Points, in no order, along strands that fork and pass close to each other.
In the rows, zero is written as 100.
Points whose rows are less than 49.8 apart are linked; no others are. Some points are linked to none.
(367): [112,  95, 101, 125,  73, 103, 102,  84,  95,  80, 124,  92,  99,  85, 119,
 126, 106,  91,  97, 102,  80, 105, 103, 115,  97, 120, 110, 101, 102, 122,
 100]
(597): [104,  62, 114, 108,  89,  84, 125, 109,  94, 124, 101, 107,  70,  93, 106,
 117,  93, 103,  99,  77,  95,  85, 130,  71, 102,  77, 103,  87,  78,  87,
  85]
(933): [ 93, 145,  86,  80, 133, 101,  86,  99,  89,  83,  71,  87, 136, 109,  81,
  80,  97,  98, 121, 112, 111, 106,  79, 104, 116,  93, 103,  81,  99,  95,
 106]
(1290): [117,  86, 106, 125,  91, 101,  86,  87, 111,  87,  90,  62,  84,  92,  98,
  71,  77, 124,  84, 102, 109,  97, 106, 125,  70, 107, 112, 140, 110, 124,
 113]
(735): [122, 123,  89, 112, 130,  79,  85,  94,  91, 106,  62,  56,  91,  89,  82,
  53,  84, 125, 111, 100, 122,  97,  85, 102,  83,  86, 136, 116, 101, 102,
  98]
(638): [ 90, 108,  98,  81, 114, 100, 106, 113,  97, 115, 103, 119, 104, 120, 107,
 117, 121,  90, 108, 100, 108,  97, 101,  93, 110,  99,  88,  83,  90,  90,
  86]
(300): [105, 132,  93, 101, 100,  94,  92,  92,  88,  90, 106,  99, 122,  91, 115,
 129, 127,  80, 115, 110,  78, 116,  76, 121, 102, 125, 104,  94, 101, 114,
  97]
(536): [ 61,  76, 114,  80, 117, 120, 118, 124,  86,  89, 114, 125, 110, 108, 104,
 131, 105,  85,  94,  91, 108,  89, 107,  82, 122,  96,  71,  69,  82,  80,
  93]
(220): [134, 138,  79, 100, 130,  76,  91, 103,  97, 145,  74,  98,  93,  99,  76,
  80, 114,  97, 127, 106, 105, 109,  72,  82,  97,  85, 146, 101, 108,  85,
  82]
(238): [138, 114,  92, 129,  96,  76,  93,  94,  98, 121,  91,  70,  81,  98,  95,
  83, 102, 121, 110,  96, 102,  99,  95, 106,  75,  96, 134, 121, 105, 116,
  92]
(115): [ 92, 101, 101,  82, 123,  85, 122, 121,  84, 137,  91, 126,  84, 108,  97,
 132, 116,  85, 118,  85, 106,  91, 109,  69, 114,  90, 105,  69,  79,  72,
  77]
(1187): [ 67,  79, 112,  85, 112, 129, 120, 123,  89,  78, 108, 119, 109, 105, 100,
 113,  90,  95,  87,  95, 100,  89, 112,  84, 126,  91,  67,  66,  80,  79,
 100]
(1099): [ 95,  83, 102, 105,  67, 104,  90,  80, 117,  91, 138, 120,  99,  93, 112,
 116, 115,  84,  80, 106,  82, 116, 102, 121,  89, 126,  84, 130, 122, 123,
 114]
(287): [115,  61, 105, 119,  61,  91, 114,  82, 109, 115, 143, 120,  78,  89, 114,
 119, 114,  97,  91,  81,  79,  97, 124,  94,  84,  98, 106, 121, 113, 116,
 101]
(342): [104,  89, 105, 108,  90, 105, 110, 104,  98, 104, 104, 101,  88,  99, 110,
 107,  97, 104, 101,  95,  96,  92, 108,  89, 105,  90,  97,  87,  90,  94,
  87]
(339): [ 95, 136,  95,  97, 109, 107,  89, 100,  86,  72,  88,  85, 136,  89, 105,
 109, 104,  85, 114, 114,  89, 115,  71, 117, 119, 117, 100,  84,  91, 106,
 106]
(976): [ 82, 138,  85,  71, 119,  95,  83, 100, 104, 107,  96, 113, 131, 131, 103,
 103, 129,  82, 114, 116, 112, 115,  82, 110,  93, 111,  83, 100, 110, 106,
 106]
(865): [126, 117,  88, 119,  96,  76,  94,  97,  98, 125,  96,  79,  90, 107,  97,
  89, 114, 111, 113, 101,  99, 104,  91, 108,  77, 103, 127, 117, 106, 119,
  95]
(999): [129, 101,  94, 112, 100,  68, 118, 113,  89, 150,  89, 107,  60,  98,  97,
 114, 104, 104, 119,  77,  96,  90, 109,  70, 102,  83, 138,  90,  91,  85,
  76]
(893): [ 71,  67, 112,  75,  89,  98, 110,  98, 115, 129, 137, 151,  92, 117, 109,
 117, 118,  81,  89,  94, 109, 101, 121,  89,  91,  96,  67, 120, 118,  97,
 102]
(283): [100,  73, 111,  96, 101,  85, 127, 119,  96, 127,  85, 115,  66, 103, 100,
 106,  90, 106, 103,  81, 106,  78, 131,  61, 108,  74, 102,  79,  76,  78,
  88]
(1006): [132, 134,  74, 106, 123,  68,  88, 102, 101, 144,  80,  88,  96, 110,  81,
  77, 122, 101, 122, 105, 104, 109,  76,  95,  82,  89, 137, 112, 109, 101,
  88]
(944): [117, 117,  92,  99, 111,  79, 107, 108,  89, 140,  98, 110,  87, 109,  97,
 114, 120,  99, 121,  92,  98,  99,  92,  81, 101,  91, 122,  94,  94,  91,
  79]
(659): [108,  84, 104, 109,  79,  97,  95,  90, 120, 113, 111, 103,  81, 107, 105,
  91, 102, 111,  88, 104,  98,  99, 112, 107,  85, 100,  89, 129, 114, 110,
 105]
(1188): [ 90, 108,  92,  88, 105, 100,  74,  98, 118,  89,  81,  92, 106, 123,  87,
  46,  87, 118,  84, 119, 127, 100, 106, 114,  72,  93,  85, 128, 116, 114,
 132]
(603): [118, 102,  96, 108,  95,  83, 113, 100,  95, 133, 110, 108,  85, 106, 106,
 119, 116,  99, 117,  89,  90,  95, 103,  88,  99,  96, 115,  96,  93, 100,
  83]
(166): [ 80,  86, 107,  92,  78, 129,  85,  97, 119,  64, 113, 103, 113,  96,  98,
  96,  86,  94,  71, 115,  90, 113,  98, 119, 107, 119,  73, 119, 112, 102,
 123]
(689): [ 89,  80, 107,  97,  92, 108, 105, 105, 107, 101, 109, 114,  95, 107, 104,
 107,  99, 103,  94,  99, 101,  91, 112,  95, 109,  91,  79,  96,  93,  90,
  94]
(890): [112, 136,  86, 101, 128,  75,  74, 100,  90, 103,  63,  62, 124,  96,  78,
  50,  97, 109, 108, 111, 110, 115,  79, 113,  66,  97, 132, 117, 105, 115,
 115]
(876): [ 99, 139,  94,  94, 110,  99,  87,  95,  91,  80,  91,  92, 135,  97, 107,
 112, 114,  82, 113, 121,  90, 121,  73, 119, 102, 120, 102,  88,  98, 112,
 109]
(163): [116, 106,  99, 116, 102,  98,  95,  95,  98,  89,  83,  65,  98,  95, 101,
  77,  82, 121, 104, 101, 108, 100,  95, 113,  92,  98, 119, 106, 101, 106,
 102]
(182): [125, 114,  92, 112, 120,  88,  96, 102,  88, 110,  66,  64,  81,  97,  82,
  55,  76, 131, 112,  95, 124,  89,  93,  92,  97,  75, 131, 107,  99,  93,
  91]
(728): [101,  96, 107, 117,  84, 118,  82,  97, 112,  60,  92,  73, 109,  83, 101,
  86,  76, 108,  80, 115,  95, 111,  95, 128,  88, 122,  99, 125, 102, 121,
 121]
(698): [122, 127,  87,  93, 120,  79, 104, 112,  93, 149,  88, 109,  83, 104,  88,
 107, 121,  96, 128,  96, 100, 104,  87,  81, 105,  89, 130,  90, 100,  81,
  74]
(1164): [128, 128,  92, 116, 116,  87, 102,  94,  84, 110,  86,  87, 100,  82,  95,
 110, 113,  94, 129,  97,  85, 104,  79,  95, 117,  98, 136,  76,  97,  81,
  76]
(440): [129, 134,  78,  92, 130,  78,  97, 112,  95, 158,  76, 113,  84, 107,  77,
  93, 119,  99, 127,  97, 106, 107,  79,  75, 102,  85, 140,  93, 103,  76,
  75]
(1346): [107, 110,  98,  87, 126,  75, 118, 116,  80, 141,  89, 123,  79,  95,  92,
 130, 117,  87, 125,  82,  97,  97,  96,  69, 118,  93, 128,  65,  80,  69,
  66]
(268): [ 77,  90, 108,  90,  95, 116, 103, 101,  95,  87, 125, 117, 117, 101, 119,
 133, 117,  78,  91,  99,  93, 106,  99, 106, 112, 116,  77,  90,  96, 103,
  96]
(889): [ 92, 122, 100,  86, 129, 104, 111, 110,  79, 101,  93, 106, 113, 101,  99,
 119, 111,  90, 119,  96, 102,  97,  85,  88, 130,  99, 100,  59,  85,  76,
  81]
(403): [113, 129,  90, 105, 110,  85, 106,  97,  84, 113, 111, 106, 105,  95, 112,
 136, 132,  80, 124,  96,  82, 108,  80, 103, 108, 116, 121,  85,  96, 100,
  80]
(715): [117,  94,  97, 110, 100,  90, 102, 104, 100, 121,  85,  86,  74, 111,  98,
  76,  84, 128, 104,  94, 117,  83, 115,  89,  93,  79, 110, 108,  96,  94,
  93]
(983): [ 92,  48, 118, 106,  79, 105, 118, 102, 109, 110, 115, 113,  72,  92, 104,
  98,  81, 112,  85,  89, 104,  83, 134,  75, 105,  81,  85, 104,  86,  84,
 101]
(1319): [103,  71, 106, 127,  63, 115, 104,  82, 102,  76, 126,  98,  96,  76, 117,
 124,  94,  96,  85,  95,  79, 100, 112, 108,  99, 116, 102, 104,  98, 110,
 103]
(680): [120, 121,  93, 121,  89,  83, 107,  89,  84, 107, 123, 100, 101,  86, 114,
 138, 132,  83, 117,  94,  74, 108,  90, 105,  98, 120, 124,  90,  98, 115,
  87]
(354): [ 75,  90, 108,  71, 123,  90, 121, 124,  80, 126, 101, 131,  94, 116, 102,
 134, 121,  85, 110,  88, 116,  86, 112,  73, 115,  91,  90,  65,  81,  79,
  84]
(960): [ 89,  57, 112, 105,  72, 125,  90,  88, 123,  69, 118,  98,  91,  86,  94,
  84,  70, 110,  63, 102,  92, 103, 111, 110, 104, 113,  78, 128, 110,  96,
 115]
(1288): [ 89,  85,  99,  98,  80, 108,  83,  88, 128,  95, 118, 112, 100, 105, 102,
  86,  96,  98,  76, 114, 104, 113, 103, 116,  82, 116,  70, 137, 124, 112,
 117]
(599): [117, 135,  82, 100, 134,  76,  77,  97,  87, 111,  62,  60, 116,  94,  77,
  47,  96, 112, 113, 108, 119, 108,  78, 102,  73,  88, 140, 113, 108, 106,
 104]
(877): [126, 103,  99, 117, 108,  89, 102, 102,  92, 110,  77,  69,  73,  97,  94,
  72,  74, 132, 108,  91, 116,  87, 104,  95,  96,  77, 124, 104,  97,  95,
  86]
(252): [ 69,  91, 106,  83, 101, 135, 108, 112, 104,  64, 102, 107, 115, 113,  96,
  98,  86, 102,  82, 108, 101,  92, 104, 102, 121,  96,  67,  84,  95,  87,
 114]
(666): [128, 119,  98, 125,  98,  90,  95,  90,  91,  94,  87,  65, 101,  88, 105,
  91,  98, 111, 109, 104,  97, 108,  84, 115,  88, 107, 128, 102, 100, 113,
  96]
(351): [ 64, 109, 102,  72, 108, 123,  95, 109,  99,  81, 111, 126, 122, 123, 106,
 112, 112,  86,  91, 112, 110, 103,  96, 110, 114, 110,  63,  87, 105,  98,
 108]
(461): [110, 103, 100, 115,  99,  95,  80,  89, 112,  95,  85,  70,  96,  99,  98,
  59,  85, 124,  86, 110, 113, 101, 100, 119,  64, 105, 107, 139, 113, 127,
 115]
(1083): [110, 130,  97,  92, 137, 102, 106, 108,  78, 100,  73,  99, 112,  86,  79,
  98,  99,  95, 127,  93, 101,  98,  76,  85, 135,  85, 121,  54,  89,  64,
  77]
(33): [ 69,  73, 113,  68, 117,  94, 125, 124,  92, 127, 103, 140,  88, 117,  99,
 130, 114,  81, 100,  84, 119,  81, 127,  68, 109,  87,  79,  72,  83,  77,
  95]
(620): [103, 131,  88,  93, 108,  89,  89,  99, 102, 113, 100,  99, 113, 112, 100,
 103, 128,  93, 113, 111,  98, 116,  81, 110,  87, 108,  99, 104, 108, 119,
 100]
(316): [ 97, 142,  82,  85, 125,  96,  81, 100,  96,  90,  69,  82, 129, 111,  82,
  73,  97, 103, 119, 115, 109, 109,  82, 105,  96,  96, 106,  91,  99, 100,
 110]
(668): [ 93, 107, 100, 107,  78, 111,  86,  95, 107,  72, 112, 102, 119,  87, 114,
 116, 109,  85,  87, 116,  81, 119,  93, 132,  94, 130,  87, 113, 108, 126,
 114]
(991): [109,  70, 102,  90,  87,  77, 115, 106, 115, 154, 103, 126,  58, 117, 104,
  93,  99, 109,  97,  87, 113,  84, 133,  70,  90,  79,  94, 117, 105,  96,
  97]
(852): [ 97,  58, 117, 119,  78, 119, 115, 101, 103,  83, 112,  91,  85,  83, 107,
 105,  72, 111,  83,  87,  89,  87, 118,  96, 113,  91,  92,  96,  88,  92,
  98]
(765): [ 93,  73, 105, 103,  74, 109,  90,  87, 125, 100, 124, 112,  91, 103, 100,
  88,  96, 103,  76, 107, 101, 105, 112, 108,  87, 108,  75, 132, 122, 106,
 113]
(1029): [ 85,  59, 112,  82,  97,  88, 124, 112, 105, 131, 107, 139,  73, 109, 106,
 114, 100,  95,  95,  82, 113,  86, 137,  61,  96,  81,  82,  94,  86,  85,
  97]
(1372): [ 96,  95, 101, 101,  76, 102,  88,  88, 121,  94, 123, 114, 101, 102, 105,
 104, 114,  88,  84, 114,  89, 117,  97, 123,  82, 126,  76, 130, 124, 130,
 114]
(1045): [ 70,  96, 101,  80,  99, 123,  94, 105, 103,  78, 117, 120, 119, 109, 110,
 112, 110,  86,  88, 108,  97, 107,  97, 107, 114, 112,  67,  96, 105, 102,
 105]
(1040): [ 96, 111,  99, 104, 100, 113,  99, 103, 102,  75,  93,  85, 116,  99, 106,
  98,  90, 103, 101, 107,  96, 104,  88, 112, 113, 102,  93,  89,  94, 105,
 102]
(216): [ 77,  65, 116,  74, 109,  91, 126, 120,  98, 131, 101, 138,  77, 118, 101,
 117, 103,  88,  96,  87, 120,  81, 136,  61, 104,  79,  80,  81,  82,  79,
  95]
(12): [ 66,  81, 111,  84, 105, 139, 119, 119,  96,  67, 111, 116, 115, 107, 100,
 107,  87,  99,  83, 102,  97,  87, 105,  94, 129,  93,  63,  71,  91,  84,
 109]
(530): [102, 123, 103, 103, 119, 103,  91,  96,  91,  57,  62,  55, 129,  86,  83,
  68,  66, 114, 100, 107, 104, 105,  86, 116, 104,  99, 112,  97,  97, 108,
 121]
(278): [ 75,  93, 100,  67, 107,  95, 107, 108, 106, 131, 117, 141,  99, 135, 108,
 120, 124,  87,  99,  96, 116,  93, 111,  91,  96,  96,  72, 101, 110,  99,
  92]
(1337): [ 98,  84, 109, 117,  72, 120,  84,  91, 118,  66, 104,  82, 106,  85, 103,
  93,  84, 102,  74, 114,  88, 113, 101, 129,  91, 127,  94, 129, 111, 119,
 123]
(1151): [118,  76, 108, 132,  77, 104,  89,  82, 112,  89, 106,  73,  80,  84, 103,
  81,  79, 121,  83, 100, 100,  97, 107, 119,  75, 111, 110, 138, 112, 121,
 111]
(245): [ 93,  52, 115, 113,  70, 123,  99,  90, 119,  82, 120,  99,  84,  85,  95,
  94,  73, 113,  69,  94,  91,  96, 120, 100, 104, 109,  85, 122, 103,  92,
 109]
(1358): [136, 101,  95, 132,  94,  81, 111,  95,  88, 122,  88,  79,  69,  90, 100,
  98,  92, 118, 117,  84, 100,  91, 104,  92,  94,  87, 140, 100,  95,  93,
  79]
(578): [ 92,  47, 116,  92,  91,  99, 121, 110, 110, 121, 106, 127,  72, 104, 100,
 101,  85, 106,  86,  84, 112,  79, 142,  62, 105,  74,  83,  96,  85,  79,
 101]
(650): [134, 132,  96, 120, 115,  85,  92,  89,  85, 100,  78,  62, 103,  84,  89,
  86,  94, 106, 123,  94,  96, 108,  80, 109,  94, 100, 141,  98, 102,  98,
  92]
(793): [ 88,  86, 104, 107,  73, 125,  92,  93, 105,  66, 122, 106, 115,  84, 116,
 125, 100,  84,  80, 111,  78, 110,  96, 122, 104, 126,  82, 109, 106, 114,
 112]
(320): [110,  76, 107, 123,  68, 110,  86,  83, 120,  80, 113,  84,  88,  83, 105,
  91,  86, 109,  78, 108,  91, 106, 109, 123,  81, 123,  99, 134, 117, 122,
 117]
(1139): [116,  81, 102, 114,  76,  89, 118,  90, 102, 113, 136, 116,  88,  94, 121,
 131, 117,  92, 105,  84,  78,  98, 117,  97,  91, 105, 107, 107, 103, 122,
  95]
(1046): [100, 112,  97, 103,  83,  98,  89,  89, 110,  90, 114, 104, 112, 100, 114,
 112, 118,  82,  93, 118,  86, 116,  88, 124,  86, 125,  91, 117, 114, 131,
 111]
(1158): [112,  84, 100, 110,  91,  90, 106, 101, 111, 128,  96,  99,  71, 110, 104,
  82,  88, 121,  97,  96, 111,  86, 116,  92,  91,  84,  99, 114, 102,  96,
  95]
(1255): [138, 137,  92, 124, 114,  85,  96,  85,  82, 102,  86,  75, 102,  77,  96,
 102, 109,  94, 126,  98,  88, 109,  72, 108, 103, 104, 143,  87, 100,  92,
  84]
(1092): [107,  91, 104, 115,  90, 110,  91,  96, 105,  86,  94,  77,  96,  97, 100,
  86,  80, 120,  89, 104, 103,  95, 103, 113, 101, 100, 100, 108,  96, 106,
 103]
(610): [ 75,  83, 108,  65, 100,  87, 112, 102, 111, 137, 130, 154,  90, 126, 109,
 125, 129,  78,  97,  87, 120,  96, 119,  89,  92,  97,  71, 108, 116, 103,
  94]
(43): [ 95,  52, 112, 112,  65, 109, 104,  81, 116,  97, 130, 109,  81,  82, 102,
  97,  87, 105,  78,  89,  90,  98, 122,  97,  97, 102,  87, 126, 109,  99,
 106]
(613): [102, 106, 102, 106,  97, 112,  86,  98, 108,  69,  79,  68, 117,  90,  96,
  73,  78, 113,  89, 112, 104, 108,  93, 125,  85, 112, 102, 118, 104, 119,
 121]
(955): [ 82,  71, 107,  86,  83, 100, 105,  89, 117, 116, 134, 137,  95, 109, 110,
 115, 116,  88,  87,  96,  98,  99, 117,  98,  92, 105,  70, 120, 117, 105,
  98]
(1357): [ 87,  65, 107,  99,  71,  98, 108,  82, 115, 114, 148, 137,  94,  93, 113,
 118, 124,  82,  88,  89,  84, 104, 117, 100,  89, 111,  81, 127, 121, 115,
 105]
(417): [ 77, 126,  84,  76, 116, 111,  84, 105, 108,  79,  76, 101, 124, 128,  88,
  67,  91, 109, 100, 116, 121, 102,  99, 114,  97,  89,  82,  95, 104, 104,
 127]
(1037): [101, 123,  98,  87, 133,  98, 112, 111,  76, 108,  82, 111, 105,  97,  88,
 109, 105,  92, 126,  92, 100,  96,  83,  78, 132,  88, 111,  58,  86,  62,
  74]
(295): [ 77,  96, 107,  90, 113, 106, 111, 114,  77,  93, 119, 116, 117,  97, 118,
 147, 120,  77, 104,  94,  92,  96,  95,  93, 123, 106,  88,  68,  82,  90,
  82]
(1361): [ 79,  92, 104,  89,  99, 121, 106, 108, 104,  89, 102, 110, 105, 117,  99,
  99,  94, 103,  94, 104, 110,  94, 105,  96, 110,  91,  75,  86,  93,  89,
 100]
(1309): [ 98, 142,  85,  79, 119,  88,  86, 101,  97, 117,  98, 111, 124, 120, 101,
 112, 139,  81, 119, 114, 103, 117,  73, 108,  95, 114,  97, 100, 109, 113,
  96]
(243): [ 93,  70, 106, 107,  67, 104,  99,  79, 116,  96, 148, 127,  97,  88, 111,
 120, 115,  83,  81,  96,  77, 110, 111, 110,  91, 123,  82, 130, 120, 117,
 111]
(838): [111,  71, 110, 115,  82,  92, 121, 103,  97, 114, 105, 105,  75,  91, 109,
 112,  91, 108, 103,  82,  94,  85, 124,  83, 100,  83, 103,  94,  85,  95,
  88]
(1210): [ 87, 123,  87,  84, 123, 107,  81, 103, 105,  68,  70,  87, 121, 120,  76,
  52,  76, 120,  97, 112, 125,  93,  96, 106,  96,  84,  95,  96, 102, 104,
 130]
(406): [122, 124, 100, 112, 118,  92, 111, 100,  76, 111,  95,  96,  97,  78,  98,
 121, 110,  87, 129,  88,  86, 101,  84,  91, 124,  94, 127,  65,  88,  75,
  74]
(404): [119, 107,  97, 123,  80,  94, 109,  88,  90,  96, 130,  97, 102,  88, 117,
 138, 123,  87, 106,  98,  78, 105,  97, 106,  93, 117, 121,  92,  97, 120,
  91]
(192): [ 93, 122,  97,  97, 108, 112,  97, 100,  89,  78,  89,  90, 122,  97, 107,
 107, 100,  93, 111, 107,  94, 107,  82, 108, 119, 102,  95,  78,  91,  95,
 100]
(1041): [ 90, 114,  86,  87, 117, 106,  77, 101, 112,  75,  70,  81, 114, 117,  84,
  43,  75, 125,  90, 116, 129,  96, 105, 112,  83,  88,  92, 117, 111, 111,
 133]
(789): [105,  62, 115, 130,  73, 122, 110,  94,  99,  70, 119,  85,  91,  75, 112,
 114,  78, 106,  82,  87,  80,  96, 115, 105, 108, 105, 104,  99,  90, 101,
  98]
(68): [ 72, 102, 104,  81, 108, 108, 106, 107,  85,  94, 124, 125, 124, 107, 120,
 146, 128,  73, 101, 104,  98, 103,  90, 103, 114, 120,  78,  81,  93, 101,
  91]
(1053): [ 85,  88, 110, 102,  93, 138, 102, 108, 112,  41,  88,  78, 118,  88,  91,
  85,  63, 114,  73, 107,  94,  96,  96, 118, 118, 106,  87, 105, 100, 105,
 123]
(851): [100,  74, 102,  88,  91,  83, 121, 109, 110, 147, 102, 130,  66, 114, 102,
 101, 101, 102,  97,  86, 113,  83, 133,  64,  94,  79,  91, 105,  92,  89,
  95]
(963): [115,  87,  99, 118,  76,  87, 114,  95, 103, 124, 120, 105,  81,  98, 112,
 121, 116, 100, 107,  85,  84,  97, 114,  96,  89,  98, 113, 105, 102, 114,
  92]
(554): [ 80, 135,  86,  68, 122, 104,  84, 106, 105,  94,  89, 115, 130, 133,  96,
  89, 117,  90, 106, 117, 121, 109,  90, 112,  99, 102,  79,  94, 112, 103,
 113]
(1267): [114, 141,  93,  92, 136, 104,  96,  96,  80,  92,  71,  88, 123,  86,  79,
  92,  96,  95, 129,  98, 100,  99,  71,  91, 131,  92, 121,  62,  97,  70,
  87]
(1355): [106, 132,  91, 103, 114,  79,  74,  94,  98, 101,  71,  67, 119, 103,  90,
  52,  97, 112, 101, 112, 110, 110,  85, 118,  63, 101, 120, 124, 109, 123,
 116]
(455): [ 75, 133,  86,  69, 123, 115,  87, 107,  97,  79,  81, 104, 131, 127,  89,
  81, 104,  97, 105, 114, 115, 103,  92, 108, 108,  94,  82,  82, 101,  97,
 119]
(1136): [121, 102,  96, 102, 109,  73, 126, 112,  87, 149,  94, 117,  69,  92,  97,
 134, 112,  90, 123,  77,  91,  95, 107,  69, 108,  88, 132,  81,  83,  83,
  69]
(78): [ 85, 112, 105,  88, 121, 101, 112, 113,  75,  98, 106, 113, 113,  98, 111,
 137, 118,  76, 115,  95,  97,  96,  86,  87, 126, 103,  95,  63,  82,  80,
  78]
(542): [102, 128,  93,  93, 115,  92,  82, 100, 104,  89,  77,  76, 121, 110,  89,
  66,  91, 110, 106, 116, 114, 109,  88, 110,  90,  97, 105, 101,  99, 110,
 111]
(55): [113, 116,  96, 109,  99,  87,  80,  97, 108, 101,  79,  71, 104, 104,  98,
  66,  97, 117,  98, 111, 111, 109,  90, 120,  70,  99, 109, 126, 107, 124,
 111]
(1181): [104, 149,  88,  85, 136, 101,  85,  95,  82,  87,  73,  87, 137,  96,  79,
  87,  97,  94, 129, 106,  98, 106,  69,  98, 119,  95, 115,  69,  97,  80,
 102]
(726): [ 83,  82, 106,  96,  76, 129,  87,  96, 115,  64, 122, 107, 109,  90, 108,
 111,  93,  88,  68, 113,  83, 112,  99, 124, 107, 129,  75, 117, 109, 109,
 117]
(323): [ 77,  72, 107,  96,  77, 129,  82,  92, 127,  67, 113, 104, 100,  94,  90,
  83,  80, 102,  61, 115,  93, 110, 106, 116, 102, 119,  69, 132, 120,  95,
 125]
(109): [100,  53, 108, 114,  62,  99, 107,  80, 118, 108, 141, 122,  77,  85, 108,
 104,  98, 102,  82,  86,  86,  99, 121,  95,  88, 101,  91, 130, 111, 106,
 105]
(552): [111,  77, 100, 107,  79,  91, 104,  95, 118, 131, 113, 108,  76, 108, 104,
  83,  93, 113,  93,  97, 110,  92, 121,  91,  85,  88,  93, 123, 112, 106,
 102]
(1378): [ 97,  95, 108, 113,  91, 120,  97,  96, 102,  69,  93,  78, 107,  96, 104,
  93,  82, 110,  88, 107,  96,  99,  98, 112, 108, 107,  96, 101,  94, 103,
 106]
(577): [ 80,  95, 106,  95,  94, 134,  92, 108, 111,  48,  94,  87, 118,  97,  94,
  86,  69, 108,  73, 118,  98, 102,  98, 113, 116, 107,  78,  99, 101,  99,
 122]
(291): [ 99,  44, 114, 115,  76, 109, 115,  97, 110,  99, 113, 104,  76,  84, 107,
 102,  75, 117,  82,  86,  97,  85, 129,  85, 106,  86,  91, 101,  88,  89,
  95]
(35): [104, 132,  93,  97, 108,  89,  96,  98,  86, 105, 111, 107, 119,  99, 111,
 134, 135,  77, 120, 104,  84, 110,  76, 105, 107, 117, 109,  86, 100, 109,
  87]
(522): [101, 119, 100,  98, 123, 112,  98, 101,  93,  58,  60,  55, 123,  91,  78,
  63,  58, 123,  99, 101, 112,  90,  88, 112, 107,  88, 108,  96,  96, 101,
 119]
(498): [ 72,  97, 102,  85, 102, 133,  99, 108, 111,  57,  94, 101, 119, 112,  90,
  85,  77, 106,  83, 110, 106,  94, 100, 110, 115, 101,  72,  93, 104,  97,
 123]
(204): [ 66,  83, 111,  82, 118, 112, 117, 120,  81,  89, 121, 122, 115, 100, 114,
 141, 115,  79,  98,  93,  97,  91, 102,  89, 125, 102,  75,  64,  81,  85,
  88]
(887): [ 98, 126,  99, 101, 108, 104,  84, 102, 103,  69,  74,  70, 126,  97,  94,
  76,  84, 110,  97, 114, 106, 110,  89, 119,  95, 104, 103, 105,  98, 114,
 118]
(663): [141, 104,  93, 133,  92,  77, 104,  92,  91, 122,  92,  69,  72,  91,  99,
  92,  94, 117, 114,  91, 101,  93,  99,  98,  80,  89, 144, 112, 104, 106,
  83]
(839): [136,  99,  95, 125,  97,  73, 120, 101,  89, 138,  90,  92,  61,  91,  99,
 107,  96, 112, 119,  80,  92,  90, 106,  83,  98,  84, 143,  95,  93,  88,
  75]
(516): [ 80, 114,  96,  79, 115, 116,  98, 113,  99,  80,  92, 107, 121, 120,  96,
  94,  98,  98, 103, 107, 111,  97,  93, 100, 117,  97,  81,  81,  95,  90,
 105]

A fork is a point with three links, a tip a point with one. Leave the first point through the second and follow the links. Name the first fork or tip that comes.
(1188); (1041) | (455)
(865); (238) | (1029)
(597); (838) | (1361)
(300); (876) | (406)
(715); (1158) | (1372)
(1029); (216) | (865)
(1372); (1099) | (278)
(960); (245) | (1006)

Follow the links from the first point to the second, and from the first to the third. Name the last point that the two ways share.
(991); (1346); (1319) | (1029)
(12); (597); (1309) | (1361)
(889); (554); (351) | (295)
(976); (597); (1053) | (1361)
(516); (268); (577) | (252)
(1357); (735); (960) | (1372)
(498); (889); (351) | (295)

Name the points in between on the shortest way along the links from the first point to the second, in order.
(455); (889) | (516), (1361), (252), (12), (1187), (536), (204), (295), (78)
(354); (404) | (33), (216), (1029), (578), (983), (291), (852), (789), (1319), (367)
(1046); (610) | (1372), (1099), (243), (1357), (955), (893)
(192); (367) | (339), (876), (300), (35), (403), (680), (404)
(1255); (300) | (650), (666), (163), (1092), (1378), (1040), (192), (339), (876)
